A landscape with many valleys, sampled at points; each row gives a point and its height.
From any point a ball rolls to the lowest of the 3 points nearest to it. It stops when none of these is lower. Distance is the straight distance between rows; heights are no part of it.
Q_829: [-44 -4 -6 -7 17 -6 -20 -40 -20 -64 -16 -24 8]  h=762
Q_213: [38 20 -6 -8 -9 17 30 12 2 56 14 17 2]  h=29
Q_854: [15 13 24 31 -8 -7 -2 22 -20 15 -11 -33 -5]  h=491
Q_380: [11 -21 -38 -32 10 -2 16 -20 21 33 29 48 3]  h=58
Q_45: [31 -2 -18 -17 -11 0 31 10 34 64 7 19 7]  h=377
Q_513: [-12 -20 3 -5 2 12 0 -6 7 7 10 17 6]  h=67
Q_75: [34 19 -6 1 -6 13 25 20 4 34 8 15 4]  h=904
Q_68: [-10 -28 -49 -27 23 -9 8 -26 28 17 -8 42 -7]  h=59
Q_395: [-17 -6 -30 -28 22 -11 -7 -24 21 7 4 23 -17]  h=98
Q_265: [7 -14 -10 -31 -7 1 8 9 21 34 12 20 13]  h=53
Q_521: [2 -14 -25 -38 -10 -3 10 0 14 30 20 30 11]  h=46
Q_866: [-32 -3 -4 -13 22 -2 -11 -31 -11 -52 -17 -3 5]  h=793
Q_814: [-1 2 11 2 -18 -2 -9 16 -10 -24 4 -28 -3]  h=85
Q_318: [-11 -1 41 32 -9 12 -22 10 -27 -38 -19 -44 -5]  h=585
Q_152: [14 -11 -23 -39 -15 -6 25 11 29 42 12 30 22]  h=89
Q_619: [-2 -2 31 27 -5 7 -14 24 -24 -25 -25 -42 -6]  h=532
Q_326: [-27 -4 3 20 8 -17 -17 -20 1 -33 -9 -5 -4]  h=655
Q_422: [-3 -3 43 44 -11 6 -20 4 -29 -55 -21 -47 -8]  h=583
Q_119: [26 -5 -3 -11 1 6 17 16 27 37 -1 13 3]  h=136
Q_803: [7 8 32 37 -4 0 -9 24 -18 -5 -17 -35 -10]  h=503
Q_245: [19 20 -7 8 -13 5 14 25 0 11 -2 4 9]  h=37
Q_932: [11 9 1 1 -16 -2 1 23 -10 -9 -3 -10 0]  h=329
Q_687: [-2 -12 -39 -34 8 -5 12 -16 17 25 31 38 -1]  h=54
Q_133: [-30 17 34 31 2 7 -28 -5 -16 -48 0 -37 -6]  h=737
Q_856: [-35 1 -4 -7 21 -3 -14 -21 -4 -32 -21 11 -2]  h=874
Q_385: [24 17 -4 17 -22 5 19 20 -9 29 -1 2 14]  h=72
Q_664: [-24 4 -17 -26 31 -2 -13 -16 11 -8 -8 16 -13]  h=41
Q_844: [30 15 -9 11 -11 10 20 23 0 24 3 11 7]  h=536
Q_548: [7 -4 4 4 -12 -4 -1 9 -9 -20 11 -10 -3]  h=240
Q_115: [-8 -27 -51 -30 20 -1 16 -24 27 36 4 55 -1]  h=57
Q_360: [5 -21 -3 -23 -5 6 5 5 17 27 10 13 12]  h=55
Q_945: [31 14 -2 14 -21 7 19 17 -17 38 0 7 17]  h=717
Q_234: [22 -4 5 -3 -1 2 14 17 10 -1 2 12 -3]  h=127
Q_464: [-33 19 35 19 19 -16 -34 -17 -10 -57 -9 -35 -12]  h=744
Q_777: [6 -20 4 6 -2 8 -3 -1 1 -8 9 7 -3]  h=102
Q_876: [10 7 42 45 -5 -1 -12 19 -32 -36 -24 -40 -12]  h=561
Q_293: [27 -11 4 -8 4 5 13 15 19 20 3 13 -1]  h=83
Q_140: [-23 4 -21 -26 20 1 -11 -17 11 8 7 20 -12]  h=100
Q_665: [-17 -8 -18 -21 11 6 -9 -7 8 18 17 21 0]  h=79
Q_348: [-35 -3 15 11 19 -25 -22 -30 -10 -50 -19 -31 -4]  h=753
Q_825: [14 14 -1 27 -19 -5 10 23 -12 21 -4 -14 6]  h=378
Q_165: [46 14 8 -6 -22 17 33 18 -11 53 6 20 16]  h=16
Q_785: [-44 -7 6 5 18 -15 -23 -37 -19 -64 -22 -45 2]  h=757
Q_315: [-23 7 14 22 6 -15 -25 -17 -4 -37 3 -20 -11]  h=617
Q_622: [-10 -2 9 17 -8 -10 -13 -9 0 -31 11 -16 -9]  h=481
Q_329: [-25 21 26 21 1 0 -27 -4 -11 -44 5 -34 -13]  h=699
Q_766: [-24 -6 0 13 5 1 -14 -18 2 -13 0 13 4]  h=742
Q_723: [52 18 -1 -24 -20 17 33 12 2 71 17 22 -1]  h=52

Where does a ball stop that starts at each point below?
Q_315 | Q_814
Q_115 | Q_521
Q_856 | Q_814
Q_866 | Q_814
Q_854 | Q_245
Q_513 | Q_521
Q_293 | Q_521
Q_318 | Q_245
Q_68 | Q_521
Q_785 | Q_814
Q_876 | Q_245
